Each row is a point on a tangle of strands that fork and nearly touch. The rows are in no order.
Two points are linked if the straight distance between their rows is under 104. Some points are linked to none.
rut: [ 13  21 -41  -8  13  -7  -7  19 -35   0   2  12 -26  22  -6 -15 -14 -25
  16  24 -52 -38   7  58   3 -24   1 -20 -11]
pesaz: [ 35 -17  -7 -56 -11  14   4  -9  33 -12  -2 -19  17  50  14  16  31  13
 -31  -4  22  46 -18  -4  -8  -7  14  -7  10]
mik: [-12 -14   3  27   7 -10   2  20 -23  55  22 -14   6  20 -17  22 -38  -7
   5 -28   7 -37  19  39  26   3   8  21  29]
Vuke: [  9  32  -6  14   5   1 -63   6 -50  -7 -19 -24  20  25  -4  21 -23  47
  22   2 -25 -12   0  10  12  -3  18  -5   2]
veba: [-19  10  -5   7  -6  -2  25  25  51  22 -37  -7  14  21  19 -13 -36  31
 -34  46 -21  37 -12  34  20  11  -7  -6 -16]
bofol: [ 58  -9 -25 -56  12 -15  -3 -20 -40  26  54 -43 -24   7  16  22  -3 -20
  16  13  17  22 -13   2 -34  -6  38  10  16]
zez: [-11   9   3  27 -17 -10 -10   4  16 -10 -30  -1   4   6   2   9 -10  12
 -26 -54 -17   2  16  17  20  50 -34  72  18]
Moge: [ 32   1  15 -29  39 -16 -15  -9 -13  -6  13 -19 -12  25 -22   7  37   4
  15  10  11  41  -5 -22  18  -7   3 -13  12]
likab: [ 11 -14  11  -9   7  22  -7 -26  29  -8   2 -13  15  27  16  36  14  27
 -38  18  35  66 -21 -39 -15  16   7 -13   6]
dud: [ 10   1   7  -5  21 -27   9  26  13   5   9 -12 -30  24  29  12 -26 -18
  22  14  19 -58  14  78 -18  18   7   6  39]
Ras: [-25  29 -10  32 -13 -21 -43 -19 -41 -20 -32  18   5 -46 -25 -24  -5 -16
  21 -41  33   1 -17 -22  -2  31 -44  27 -13]
Kodup: [ 13 -23 -11 -27   4  20  33 -13  42   9   6   8   2  15  47  30  -7   9
 -22  24  15 -47  -4   6 -24 -15  29 -51  13]
koz: [-10 -36 -28  12   3  50  27  -7  13  14  11  12  13  39   5  11  25 -30
 -39  19  16   6  -3 -21  -7   2  15   5 -17]
gezu: [  3   8  11   7 -15 -10 -36   6  -1 -26 -15 -33  -5   5  11  18   8  10
   5 -59 -22 -15  32   8   5  39 -15  35  10]
led: [  3 -13 -22  -1  28   4 -21  -1 -38 -21  59 -16 -49 -23 -36  -2  35 -38
  50   2 -13   4  11 -41 -13 -20  -4  28 -15]
bemur: [ 10 -16 -33 -15   6  16 -27  15 -15 -15  43  -3 -17  12 -58 -14  45 -17
  30   8   0   8 -11 -25  -1 -30  10   0  -4]
dure: [-25  14   0 -21 -39  -6  13  29  21   9 -39 -12  13   2  -5 -27 -38  -5
 -24  -1   8 -26 -28  67   7  35  -1  10  33]
Num: [ 15  23  10 -15  31  20   9 -13   8 -42  -6  42 -40 -12  19  -7  -1  10
  -1  30   2 -25 -28  -6 -25 -14  11 -10  -9]
Viv: [  0  20  11   5  28  -2   4 -12  -8   2 -29  -4  -3  53   1  13  -1 -12
 -24 -10  32 -14   2  27  20  39  -5   5  39]
Suvod: [-18  52 -10  -5  -5  -5 -12 -12  12 -53 -60  28 -18   4  -3 -36  14 -11
 -28 -21  24  -4  -4   8  -3  44 -40  16  14]
Fal: [-10 -10  25   4 -34 -24   7  33 -26  27 -25   0  11   4 -31 -16 -25 -18
  -1 -11   6 -17 -10  57  26  31 -10 -18  43]
taze: [-41   6 -26   2 -17 -12 -18 -10 -15  -9  10  -7 -43 -35 -18 -19 -16 -43
  48 -40  11 -26  37 -23 -32  -8 -42  42 -13]
Sovos: [ 15  13  -9  -6 -32   0 -14  24 -42  -4  11 -10  11 -20 -29 -25  -4 -40
  -3 -54 -17   0  -1  -5   5  14 -13  35  10]
rov: [-11  -8  13   0  -1   9 -37 -16 -43   7  -9  -2  -9   9  11  10   1 -39
   8 -53  29 -41  40 -36   8   3 -10   4  23]
Vipib: [ 39 -25  25 -46   6  -3  24   3  -6  -2  12   2  15   3 -29   8  42  -4
  13 -19  15  28 -29 -18  14 -13  13 -37  10]
pani: [  4  -5 -15 -39 -45  10  27  -2 -15   3   6 -14  24 -47 -12 -25 -16  -5
 -19 -17  18   3 -20 -14 -33 -16  22  -3   2]
riv: [-22  25  19 -11   0 -27  14  -2   5  12 -18  -9 -51  -2  16 -34 -25 -17
  26  11  31   9  25  12   3   3 -35  51   7]
fala: [-42 -19  -1  43   8  16  20 -11   6  15   2   8  20  -6  -1  22   7  26
   7  10 -22 -26  11  11   6  20   0 -62 -13]
tiru: [-19   8 -34   7  26  11  12   7  14  39 -19  17  -2  12  43   7 -58  15
 -11  57 -13 -29   0  33  -1 -41  14  -1 -19]
tumon: [ -6  21  17   6  33  -6  58 -28  -3   3   3  14 -37 -44   3 -30  -3 -35
 -19   0  11  21  -2 -22  -9  25 -28  -6  -7]
gevid: [-27 -50 -47  18  -9   6   5   5 -10  18  23 -16 -17   8  -6  16  -8  11
   3  66   6  14  -7   2 -27   3  10   2 -36]
Tudol: [-27 -19   7  -7   2  -5  21  18  29 -22  31  28 -62 -35  -9  -8   3   8
  48  10 -15 -26  -6   9 -24 -13  -8  12 -10]
Guvin: [ 26  -7  -4 -19  -1  -2 -12   3 -25  14  43  -3 -16 -33  31   6  -9 -38
  32 -16 -31 -22  26 -50 -17 -52   9  19 -11]
solen: [  1  -3  19  18   8  18  32   5  20  26  13  12   6   5  24  18 -32  23
 -26   0  -7  -6  -8   3   5  -1  11   5   5]
Fuv: [-48 -12 -32  57  15   4   8  -6  18  16   2   4 -15  16  21  25 -25  12
  10  60  -2  13   4  -9  -6  26 -11  -1 -47]
Dubi: [ 10  23 -13  39  -4  -5 -11 -24 -11  -1  -5 -12  34 -28 -18 -12  30   1
 -41 -53 -24  38  15 -23  29  36 -36  22  -1]
Nuvi: [ 29 -27   0 -40  23  -1  32 -28  17  -1  22  -2 -17  12  27  38  30  -3
  -5 -10  29 -21 -10   0 -29  -2  25 -53  11]
Gof: [ 31 -29  -4 -54  13  -1  26 -10  20  -9  22  27  -8  16  -5   5  51  -8
  13  -4  17 -11 -15  -2  -9 -41  16 -54  12]
nuno: [-24  31   0  40 -24   7   2  20 -15 -38 -43  26   7 -52 -31 -16  -9  35
  -1  -6  -9 -12 -43  39  -4  30  -4 -27   0]
pazop: [ 10 -57 -57 -13  14   2  17   2  23  21  38  -3  -1  30   5  24   7  29
  -1  59  10  32 -36  17 -18  -7  25 -15 -14]
Vure: [  1  -7 -21 -30  -6  14  -1 -25 -16 -12  16 -23   5  17  -7 -25  63 -52
 -21  38  22  29  14 -57  -9  -7  -3 -16 -28]
ruz: [ -1   7 -23 -40 -40   7  -9  -2  37  -3 -42 -15  63  31   5 -10  12  12
 -51  41  -8  27  -2  11  -6 -21  14 -38 -20]
vum: [ -9 -14  39  11   8 -10  22  28  32 -15  24  12 -28 -19   7  11 -15  41
  29  27 -11 -25 -21  30 -17   9   6 -14   6]
Makud: [ -1 -24 -46 -48 -36  15  18   2  30  -6 -17   4  48  25 -10 -29  36  -4
 -22  38  11   7 -22   7 -17 -36  31 -46 -12]
natok: [  4  -9 -40 -44  -6  -4  23 -20  32 -19   2   0  25  26 -12 -44  45 -16
 -14  18  20  33  14 -12  -6 -45  20 -35  -2]
nerut: [ 64 -18  -7 -65  -9   0  23  -3  19 -28  18  23  -3  -9  11  -3  63 -21
   4  31  -5   5 -54 -17 -20 -57  26 -17 -51]
poda: [  5 -32  61  38  15   6  34   1  16  42  16  21   3  -4  53  58 -30   8
 -16   8  -8 -10  -5 -15  13   5  28  -8 -10]
peve: [-24  35 -15  30 -29   4   9   4   4  16 -59   9  32 -28 -13 -22 -34   4
 -39 -11 -31  -7 -10  31  23  18 -22  20  -3]
Nar: [ -4  45 -19  18  -5   4 -79   9 -67 -15 -20 -17   3  -2   0   6 -33   7
  21 -19  -4 -22   3 -16   4  -6  12  29 -11]
sobap: [ 66 -24 -19 -54   8  -5  11  -3 -10 -25  56 -12 -31 -19   3  22  57 -38
  12  31 -10 -12 -41 -11 -45 -18  16 -20 -47]
tof: [ 20  10  22  -9 -22 -20 -17   2 -12  -9 -28 -12  24  -6   2  -5  27  11
   3  -8 -53   7  40 -22  12  -5 -28 -38 -26]
dup: [ 11  -6  62   4 -14  -2  -3  21 -11   6  -7  37 -12 -24 -16  -9  12 -24
   6 -40 -15  -4  -8 -28  28  11 -25  49   6]
ripi: [-27  16  30  29  13  -1   2 -13  16 -38 -32  15 -21 -14  -2   9   7  18
 -11   4  56  -2 -31  -1   7  72 -17   4  19]
lin: [-19  32 -20   1 -25  23 -62 -18   5 -14 -50  -9  34  24   1   6  -4  19
 -16 -14  11   6  31 -18  26   3 -11  28   3]
vofug: [  7   8   9  -8  30  10   9 -15 -22  -4   2  16 -15  17 -26  -9  15 -15
  -7  19  34  33 -18 -35  16  -1  -2   1  18]
Logip: [ 27 -15  -5 -39  -8  -8  38  -8  31   1  43 -18   1 -28 -17 -23  20 -14
  -3 -34 -26  22   9 -12 -27 -44   9   0 -10]
Rab: [-17  -4  10   8 -14  -8 -30  -1  22  -7  -7 -17  16  12 -13   2  20  10
  34  -8 -44  20  54 -24  15 -20 -29   2 -19]
lor: [ 35  35  25 -22  -9  -8 -35  -5  -5 -24 -25 -34  -5  19  23  -2   0   8
 -20 -16 -26  23  21 -14   4  14 -22  47  -6]
sovez: [ -9  12 -10 -56 -33   4  31  13  15  12 -19  -2  22  -6  -4 -31 -27 -18
 -39  -7  15 -12  -6  30 -16  -2   6   4  30]
geseb: [-25  14   2  16 -38  -9   9 -10  21 -32 -33  32  11 -46 -35 -48  33   8
 -12 -21 -20  13  23 -28 -10  -8 -22 -28 -17]
baki: [-22   2 -16  37  31  12  23   0  18  41  -3 -14  27  38  47  29 -39 -12
 -48  34   2 -25  12  39   2  30  21 -50  -5]
lig: [-26  16 -12  32 -35 -20 -29   1   1 -14 -49  31  12 -51 -35 -53   4  12
  -9 -24  14  15 -23   1  23  42 -44  33   8]
guz: [ 11 -29 -25  -7  15  25  21 -20 -13   0  28   3  20  29   4   7  38 -25
 -32  48  22  24 -12 -26  -5   3  16 -45 -13]
fidi: [ 31 -17 -19 -49 -15 -12  20  -9  10  19  29 -34 -10 -26  24  16   2   9
  18   5 -13  26   0  -8 -32 -34  12 -10 -39]
lofa: [ 62  11  28 -62 -11   8  -8   9  10 -47   7  13 -31 -10  16 -16  43 -21
  20  14 -28   3 -26 -33 -28 -50   6  18 -37]
gili: [ -9   6 -30 -14 -15 -17 -48  -3 -55  15   0 -29 -21  -2  -4  10 -13  -9
  36  18  22 -19  17  16 -26  -3  18 -31  20]
dufug: [  9 -13  -9   9 -39  16 -16 -11  20  -8  19 -33  66   7  -6  -2  46   3
 -30 -52 -28  33  36 -47  12 -10   1 -17 -10]
rakeb: [-17  -8 -28  27  34 -15   2  -8 -26  43   1  -5 -10  27  15  17 -42  -8
   6  16  36 -22  16  25   7 -10  10  10  16]
dega: [-31  -4  -7  15 -14  -1  24  21  32  42 -44  14  37  13  -4 -21 -12   7
 -38  36  -3  35   3  14  51  29 -29 -17  -5]
sab: [ 20 -31 -26 -15  -4  22   1  -8  11  19  53 -37  44   9   4   8  29 -13
 -15 -32 -35  11  34 -39   4 -52  11 -17 -11]
kar: [ 19  10  25 -20  17  10 -44   4 -30 -14  26  -5  15 -25 -33  -6  37  -5
  28 -47  15  27   9 -58  33  -8  -1  12  28]
teliv: [  7  29 -16  21 -21   4 -40 -14 -19 -44  -2 -16  23 -45 -31 -32  50 -14
  -3 -18  -9  34  16 -49   2 -14  -6  12 -17]
teg: [-13  22   9  11  50   0  50   5  -5   2   4  36 -31 -34   7 -36 -15 -28
 -16  32  18  -9 -27   9  19  15  -9 -22 -11]
tob: [ 22 -34 -43 -53 -11  19   6   0 -17  10   2  43  -9   5  12 -10  -9 -51
   1  41  12 -50 -38  22 -39 -39  27 -35   3]
Mep: [  5   8  43 -19  36 -12  34 -23  20  11  10   8 -32 -49 -14  -4  25 -26
   8 -19   5  25   4 -44  -2   7 -15 -12  -1]
Puge: [-10 -44  11  22 -17   2   7   5  27  20  18  -1  42  11 -32  -3  34  33
  29   0   2  39  -4 -17  18 -15   1 -27  -8]
lozet: [ 43   2  52 -19  -6   8  -1  22 -12  20  -1  11   0 -23  17 -16 -22 -25
   4 -19 -27 -16   1 -20  19 -34 -11  41  13]
tef: [ -5   9  17  -5  -9 -10  -4  13   4  -5   8  -1 -12 -20 -10 -15 -42  25
   8  -7  24  11 -31  15  -4  -4  15  45  39]
garat: [ 26 -13  24 -15  30   4   0  -1 -23  11  31   1 -27  -6  11  22  14 -33
  34 -16 -16 -35  24 -20  -3 -34   8 -15   5]
pil: [  5  34  40   6  37  -2  -8 -16 -13 -21  -1  15 -43 -23   7  19   9 -11
  15 -20  38  -8  -8 -35 -14  14 -10  38   7]
beg: [-13  15 -23 -19 -34  21 -39  -9  15  -1 -50 -10  54  36 -15 -12   0  20
 -39  16  -6  43   0  -6  15   5   1   9   2]
Fem: [-19  -2 -32  37  -8  14  -7 -17 -22  10   8 -22  28  11 -29 -17  19 -15
 -34 -33   5  26   8 -14  18  23 -24  30  -8]
pedad: [-13  18  -8  13  10  11 -22  -3 -19   6 -30  10  -7 -11  41  17 -48   6
   8  25 -12 -38   3   1 -15 -29  10  19 -24]
venu: [-15  35  -5  -9 -14  -5 -35  -1  -1 -59 -48  10 -28  10 -28 -38  26 -30
   8  -6  10 -13  17   9   6  13 -33  21 -11]
divud: [ -3 -44 -26 -34 -38  20 -15  14  23 -19  -5   8  51  56 -20   1  50   5
   0  35 -10   8 -10  -2   5 -45  29 -27 -30]
neval: [ 33  19  25 -42 -20   9 -15   4 -15 -15  20   1 -18 -38   6  -7  -5 -18
  25 -26  -8  12  -2 -51  -5 -51   7  37   7]
Zadaf: [ -9  -7  18 -23 -73  -5   3  -6  -9  28  -8 -14  42 -50  -1 -12  -4   4
   1 -22  -3  10  -3 -16 -26 -10   7 -33 -11]
gatuf: [  1 -11   9 -37 -17   0  19  27  23   3  19   5 -15  -5  12  10 -38  20
  13  -9  24 -35 -27  41 -28 -25  31  30  33]
mel: [-12  -7   0  40 -19  25   6  13   7 -31   3   9  11 -20 -41  -7  40  37
  12  -5 -60   8  -4   7  12  37 -16   0 -33]
gaz: [-14  22 -10  10 -27 -12  14  -3   4  24 -28 -13  10 -17  20 -32 -35  12
 -28  -6 -23  32  17   2  -2  13 -19  31 -32]
Zov: [-29  -2 -30  14  -2  -4  15   5 -29  -8  16  13 -14 -20 -31 -27  -1  -8
  18  14  -8 -10  -5  19 -15   6  -4 -41 -17]
bom: [-36   5  -5  28   3 -12  17 -16  46  21 -16  -6  11   7  65  33 -34  31
 -16  -5  15   3  42  15 -18  21   4 -25   5]
bap: [-15  -3 -26  23  -4  13   3   7  15  37 -18  -6  20  30  52  41 -48  -1
 -27  49 -30 -56  16  45  -6  -7  25 -18 -22]
Fesa: [ 17  24 -10  12  33   1  -2  -7  -6 -27  20 -17 -10  -3 -46  -8 -10  35
  -8 -53 -17  15 -12  26   0  24   9  30  32]
pid: [ 12  17  43  22  24 -28   6 -19 -18  -3   9 -44 -19  -3  39  41  -7 -19
 -28 -26  26 -10  27   1 -19  54   6  18   9]
turi: [ -5  29  29   7  38   7  14  -9 -21 -22  -8  63 -31 -47   3 -19 -24 -16
   6  15  29 -30 -28 -11 -15 -11   6 -27   0]
Lum: [-21  27 -28  10 -32  20  15  23   8 -13 -27  29  28 -48 -38 -46 -22   9
 -42   8 -18  -5 -46  37   5  16   7  10  -4]
fot: [-16 -23  10  -8   3  22   2  17   3 -13 -20  36   4  38 -22 -26  36 -13
   5  38  27  13  -2 -34  20 -18 -16  15  -2]
Pupaz: [-18 -11 -27  -2 -23   8  -7 -21  14 -29   8 -16  46   5 -40 -44  65 -43
 -19  16  26  54  13 -32   0 -21  16 -10  -3]
sobu: [ 19   8  57  17  -5 -16  16  -6   2  16 -15 -24   7   8  56  49 -16  -5
 -35   1  18 -26  -1  21 -18  51  14   0  19]
Lif: [ 35  -6  35 -31  18  -9 -11 -20  -3  31  -3  -1   9  29  34  27 -17  19
  -3  -2   4  10  12 -14   8 -53  23 -25  22]
Deger: [  9  36  12 -17   1 -33  16   1   6   3 -31  -4 -39 -22  -8 -56 -11 -20
  21  -8 -21  21  28   6  12  -2 -47  41  -8]
sadu: [  7  18 -17   2  20  20   9  16   5 -36  32 -17  -9  19 -23   2   2  35
 -16  -5  -7   4 -33  46 -17  19  26  -5   8]
neku: [  2 -17 -30 -24 -26  11  14   4  36 -17   8 -14   7  -7  12  -3   7  22
 -19  24 -19  38   2 -10 -26 -23   4   9 -35]
duda: [ 14 -20   9  15  18 -12 -12 -10  -7   6  40 -31  16  13  10  64   5  52
  29 -25  -2 -10   8  15 -19   2  38 -39  28]
bov: [  0   8  25  15   9 -12 -44 -10 -36  12   2   8   6 -20 -18   9  -3  -3
  34 -54  32  -6  -2 -39  18  -5 -11  11  45]
nat: [-48 -17  -3  26 -31  -7  -4 -24  12  11  -7 -18   2  -4 -16  16   2   6
  10 -50  31 -10  27 -14  -4  51 -23  23  17]
Surus: [  1   2  32  -4  19  20  16  20  75 -15 -11  24   0  27  57  27 -36  53
 -18  34  17  20 -40  15  -2  -9  24  27  16]
kam: [ 38 -37 -12  -4  22   2  30  -3   5  31  46 -23  -9  26  28  55 -14   6
   4  32   4  25 -23  -1 -13   1  37  -8 -14]
Tizen: [-26 -22  -3   9 -43  -6 -18 -13 -25  18  15 -25   8 -14   2  16  11 -41
   5 -59  11 -25  44 -39 -11  32 -29  -3  15]
takol: [ 30 -18  44   0  19  -1   9 -19  16  41  -6   0  31  26  43  23 -15  -5
 -26 -24 -25  24  27 -38  18 -30   6  -7   0]
legi: [ -4   3  36  21  34  -3  17  13  54 -28   8  14 -25   1  40  37 -31  61
   6  39  28  -7 -40  35   1   7  24  -9  17]
daf: [  6  10  33 -30  21   9   0 -17   9 -27  29  22 -50 -51 -27  11  24 -25
  25 -27  41   4 -16 -45 -29   1  -2   7  26]
darum: [ 32   9  50  14  11 -14  -8   9  -5  19  -1 -11  -4  12  27   4 -43  -9
   8 -12  -6   5  15  -8  29   3 -10  76   7]
ruram: [-28  11  14   6  16 -27  16   7  22  -5 -11  10 -21  13 -13 -36   1  18
  31  43 -12  32   8   7  18  -2 -37  -1 -20]
vatu: [ 24 -30 -21 -51  12  13  29  -3  51  30   1  -1  -3  39  71  18 -29 -11
 -23  27   5 -33   3  39 -15 -30  15  -6  16]
Fata: [  4  -2 -15 -19 -16  -7 -15   4 -42   9  -3   8 -17  -5  11  -4 -24 -22
  18  37  22 -40 -18  14 -31 -23  16 -30  12]
Lafi: [ -6 -19  21 -13 -23  16  29 -18  23 -15 -18  14  18  -6   1   0  26  -6
 -37   2  19   3  -8 -30  -8  34 -10 -24   7]
fis: [ 25  42  45  22  29 -17 -27 -16 -37 -11 -11  -3 -35  -7  17   5 -17  -9
  16 -10  14   9  -6 -12  17  27 -20  71 -14]
kunuf: [  4  16  27  52  23 -15   5   4  -3  32 -15  -4  21  29  63  44 -39 -17
 -39  28  34 -19  13  42  19  36  13  -8  11]
Renaf: [-27  55  -4  17  22 -17   5 -26   7 -46 -50  27 -26  -6  20 -12  -3  17
 -15  -9  54 -25   8  15  -6  53 -19  -6  12]
lusab: [-25  12   3  39 -20  -1 -18   6  -6  -6 -42  13  25 -34 -29  -9   2  54
  10  22 -38  10 -22  19  19  31 -26 -19 -18]
Talup: [  7   4  41  30  39 -13 -17 -18 -27   8  -8 -12 -13  40  14  29   1 -23
  -5 -40  35 -14  28   9  20  49  -6  21  36]
lise: [ 13 -45   4 -22 -24   4   7  14   0   1  22  13  49  10 -50 -20  42 -11
  19   0   9  24 -26  -1   9 -25   8 -29  10]
pepo: [-16 -35 -28   7   3  18  14  -5  49  27   5  13  21  25  36  35 -26  28
 -14  53 -25  11   2   3  -4 -20  19 -42 -32]
rived: [-17 -35   1 -13  15  11  44  32  52  22   6  30  19  23  12   2 -16  30
   5  34  17   5 -36  33  30  -6  20 -27  19]
pizon: [-43  -9   2  31 -11 -23  -1  -3  27  21  -2 -24   3   2  10  15 -24  27
  -2 -19  23 -10  20  30  -5  50  -6  -4  29]
nurup: [ 16   8 -10   9 -13   8 -44  -5 -36  -5  12 -12  27 -15 -16 -12  34  -7
   9 -25  -3   5  22 -60  23 -17   5 -22   2]
ger: [ -5   2  -3  41 -25   0  -5   6  -6  -7  -6  11  19 -21 -25  -4  31   6
 -12 -51 -63  -8  18   5  28  41 -35  12 -13]
vetil: [  2  10  33  22  -3 -25  36  39  -7  33 -34   2  11  10   1 -20 -18 -10
 -17   0 -31 -27   2  57  51  35 -13 -19  12]
pov: [-31  17 -40  30  19   4  -7 -31 -36   6   8 -31   2  10  -7   0 -16 -23
 -22 -52  20 -13  18   6  -6  49 -22  40 -20]
gopad: [  4  -2 -25 -10  -7  -5  10   8  48  21 -20 -12   0  34  66  19 -52  30
 -22  56 -31  40  10  16 -16 -17  -1  -9 -27]
Kinan: [ -3 -21 -25   0  10  11 -23   8 -21 -17  47 -25  -6  16 -36   6  21  20
   6 -10   3   0 -14   7 -11  -4  24  -8  11]
tuda: [ 17  -6  -8  -8 -29   6  -8  22 -41  25  13 -21  15  -1  -4 -12  -4 -31
   1 -36 -47 -32  21   6   1 -26   0   9   0]
kime: [-21   8  19  61  40   5  39  23 -20   5   5  40  -5 -37 -11 -18 -24  -4
 -16  -8  -1 -27 -34  30  21  28 -12  -5   0]
furo: [ 62   0  -7 -25  35  -6 -17 -23 -16  13  44 -32 -17   4  25  41   9   8
   4  33  -5  33 -22 -26 -26   1  33   6 -14]
nus: [ 26   0  17 -11  26  -7 -35 -13 -19  15   7  -9  24  38  -8  29  12  34
   4   1  14  19  -1 -31  30 -20  15 -33  16]
Dedi: [  4  20  32   2 -11  -7  20 -17  25 -17 -18  35   5 -57 -12 -17  20  32
  -4 -19 -29  10  11 -22   6 -10  -7 -33  -5]
nakap: [ 17   4  55  24  11   3  -6  -2 -29   2 -22  28   1   4  -3   9  30 -15
  -1 -33 -26 -21  10 -15  40  34 -24   9  20]
Rokek: [-33  21 -21  10 -24   7  20 -11  -4 -20  -4  14 -15 -54  -9 -35   1  -8
  -3  -4 -25 -14  16  -3 -24  -6 -16 -20 -45]
Dovos: [-27   8 -13  49 -22 -29 -16  -8  18   9 -42  10  13 -20  -1 -15   0   7
 -12 -47  23  -3 -10  24  39  66 -51  61  18]
somak: [ -5   5 -30 -14 -12   2  -3  44 -38 -31 -15  18 -27  10 -39 -28  13 -36
  21   9 -37 -13 -14  34 -13 -12  -6 -20 -11]
puf: [ 25  -4  18  16  37 -21  -9  10  10  -5  41 -27 -19  26  15  50 -22  38
  30 -16 -11 -10  15  32  -9  -4  30   8  18]
sil: [-12 -19 -30  24  17  35  -4  -8  -3   3   5  14  16  42 -17   1  27 -26
 -20  31  -8  18  12 -45  19 -19  -6  21 -29]
silek: [-54 -17  -9  76  -2   5   9 -16  10   7  10   3   4 -21   7  31  -2  30
   9   1  -5  -7   6  -3  -5  42 -22  -4 -37]
dava: [-29   4  43  17  12 -18  19  -2  15   1 -21  14 -38  -6  13 -11 -24 -10
   3   6  55 -11  -8   1  20  41 -21  28  19]
Geb: [ 12  24  42  18  -5  -7  23  15  -6  17 -39  19  -7  10  27  -8  -7 -12
 -20  20 -29 -13   4  24  22  25 -20  -2 -31]
vovi: [ 11  26  21  19   4   5 -14   5 -21  -3 -48  17  11  39  12   5  24 -22
 -20  -6 -36 -36  18   4  47  31 -28   7  -9]
Nutaz: [ -8   3 -13  -1  -9  22 -13 -22  11   7   4 -15   8   3  20  12 -17  37
 -16  -8 -10  21  16 -17 -18 -27  11   2  -5]
muba: [ 53 -16 -13 -69 -17  -5  -5   6 -16   1  34 -46   2  32 -10   1  17 -12
 -14 -12  24  27 -23  -3 -10 -10  31   6  12]
kene: [  6  34 -11 -25   3 -12 -14 -25 -10  -6  13 -38 -25  -7   7 -10   4 -40
  -7  -7  14  11  22 -34 -22  17 -11  28   7]
vala: [ 12   6  -9  -6 -29 -16 -54  10 -57   0 -10 -46  12  21 -17   9   2  12
  24   9 -12  11  10   5  -3   8  -1 -34  -4]
Vig: [ 23 -34  -3 -50 -10 -22  19  20  37   8  29  -5 -22  -1  24  17 -21  17
  41  12   4 -30  -3  30 -28 -41  16  -6  18]
vibab: [  4   4  21  20  -9  -3  -3   8  -4   3   1   5   0 -28 -48 -11  -2  33
  11 -36  11  29 -34  17  12  35  -5  19  41]
difa: [-23 -44 -27 -26 -12   0  27  20  58  34  -5  -1  22  49  13   7 -17   6
 -10  42  -2  11   2  23  20 -28   8 -34  -8]
tigu: [ 17 -52 -39 -38   9  -9  22  20  41  23  24  -2 -17  20  44  20 -36   3
   7  43   1 -39 -20  60 -16 -29  29  17   7]
paz: [  7  20  31  -2  11  22   8   3  14 -43 -23  50  -5 -36 -13 -17   0  47
   3  16 -28  -9 -28   5   0 -24   9 -25  -3]
Zole: [ -1   0 -38 -30  13   3   8 -22  12  -7  58 -22 -10 -28 -18 -24  25 -24
  11 -25  -7  13  30 -38 -28 -59   9  -2   4]
Bor: [-10 -18  -7  33  -4   9  -1  13 -50  38  28 -12  17   0 -22  11 -22  -7
   9 -48 -29 -44  11  25   4  -6  17 -18  13]
gati: [  0 -23   0  -9 -39  13 -45  12  26 -24 -21  -5  37  31 -15   8  43  17
  19  13 -28   3  26 -34  16 -35   0  -3 -21]
kota: [-31  29 -39  12  -2  -3 -18 -22 -51  -6  -4  -4  -9 -27  -6 -22 -26 -37
   4 -54  32 -25   7 -11 -19  10 -16  32  -6]
Fopa: [-21  20   1  35  -9  10 -46   2 -36 -13   0  -3 -18 -13  17  31 -28  15
  31  -2   2 -39   5 -16 -17  -9   9  41  -7]
kad: [ 32   9 -12 -20  31  -3   8  12 -19  -4  11   9 -48  29   7  -1 -28 -14
  26  25 -19 -50   6  62  -8 -11  10  19  16]
nunit: [-12   9   3  17  35 -22   3   7 -19   7 -14  -3 -14  42  20  12 -21 -29
   1  17  62 -63  16  49  21  27  10   0  35]
bip: [  8 -12  11  27  22   6  12   2  -6  12  12   0  19  21   4  47  -5  30
   8  -1 -16 -35   9  37  -6   3  28 -67   4]
numu: [-32  10  -6  14  -2  -6 -50  -6 -17 -30 -27   2 -29  14 -19  -8  24 -27
  38   0  11  -6  25 -32   6  15 -31  18 -16]
Ror: [-20 -18   7  13   4 -12  34   0  35   9   3  26  21  -1 -29 -29  22  31
  14  27 -28  59   9 -22  25 -28 -17 -19 -25]
temig: [ -9  -4   2  25   5  11 -19 -27  20  13   3 -25  16  14  15  42 -22  40
 -12  -8  12  67  10 -15 -12  14  14   9  17]
Gepo: [-11  -5   9  -6  31 -17  27   1  -9 -11  47   2 -72 -40 -30  -4  12 -20
  53   7 -17   9  -3  -8 -33  -5 -11  12 -17]
mavem: [-19  14   3  15   9   8   2  28 -19   8 -17  20  -3 -16 -10 -12 -56  36
   8  26  24 -17 -44  37  14   2  27  34  26]
Mape: [ -5   6  15   4  14   6   4  17  13  13 -14  11  27  35 -19   5 -16  35
 -16  43  33   8 -52  26  26   2  26 -26  30]
kisol: [ 28 -22  28  -7  27  -6  11  -3  -2  27  20  -1  -8  22  13  -2  10 -21
  14 -23 -44  -1  47 -24  22 -42 -11  -7  -8]
nida: [-17  23   6  17  10 -32  16   4  15 -12 -36  26  -5 -19 -35 -69   6  -7
  19   5 -13  36  22  10  33  -1 -49  10 -12]
Lanum: [ -6 -20  -2  51  23 -18 -28  21  -5  -9  15 -26 -24  50   3  40 -16  33
  33  13 -10 -30  14  56  -5   4  13  14   6]
Dazi: [-48  -3  -6   2 -15  -1 -14  14  -2 -19  12  28 -46 -29 -17   0  -6 -32
  52 -10  16 -33  11  -2 -22 -14 -26  10   9]
kaz: [ -7  19  -4  22  15  18   5  23 -16   6 -17  33  24  -5 -42 -25 -28  22
  -5  20  20   1 -59  45  28  27  14 -25  25]
riked: [ 27 -20 -45 -15  -3  13 -15  -7 -15  -3  39  -5  29 -12 -11 -18  34  -8
   9  -7 -21  11  23 -45  -5 -86  22   4 -20]
dite: [ -6  14 -28   5 -33   9 -10  -1 -18 -28  20 -24   9 -54 -41 -37  12   4
  -4 -41  -9  33   8 -21 -18   3  -4  31  -9]
Savu: [ 26   8  29 -24   2  14  -3  11 -10 -30  18  21 -27 -51 -11 -21  27  -5
  22   5 -18  18 -24 -32 -17 -42   3  11 -17]

Follow the links from the first point to the second, and from the first to the third. Name the last point that the two ways share.
nus / Fesa / Suvod => Vipib
natok / tumon / kaz => Moge
Bor / sobap / tob => nunit
kar / sobu / fis => nunit

A fork is a point with three links, a tip a point with one. Leave the first point through the second and follow the links. Name the first fork or tip that comes.
Num / paz => nunit
nakap / vovi => Zadaf
dega / veba => tef
kad / rut => teg
gaz / peve => kota
Ror / ruram => numu
Fuv / gevid => Nutaz

Name the points in between on the shortest way along the links from the first point to the second, in order.
fot / taze => vofug Moge Vipib Gof Nuvi Kodup vatu tigu Vig gatuf tef vibab Fesa sadu Kinan bemur led Gepo Tudol Dazi
Zadaf / Pupaz => pani sovez dure Fal vetil Geb vovi nakap dup lozet neval Guvin garat kisol takol Lif nus Moge vofug fot sil koz guz Vure
veba / legi => gopad pepo difa rived Mape kaz mavem tef vibab Fesa sadu Kinan bemur led Gepo Tudol vum
silek / likab => Fuv gevid pazop kam furo bofol muba pesaz
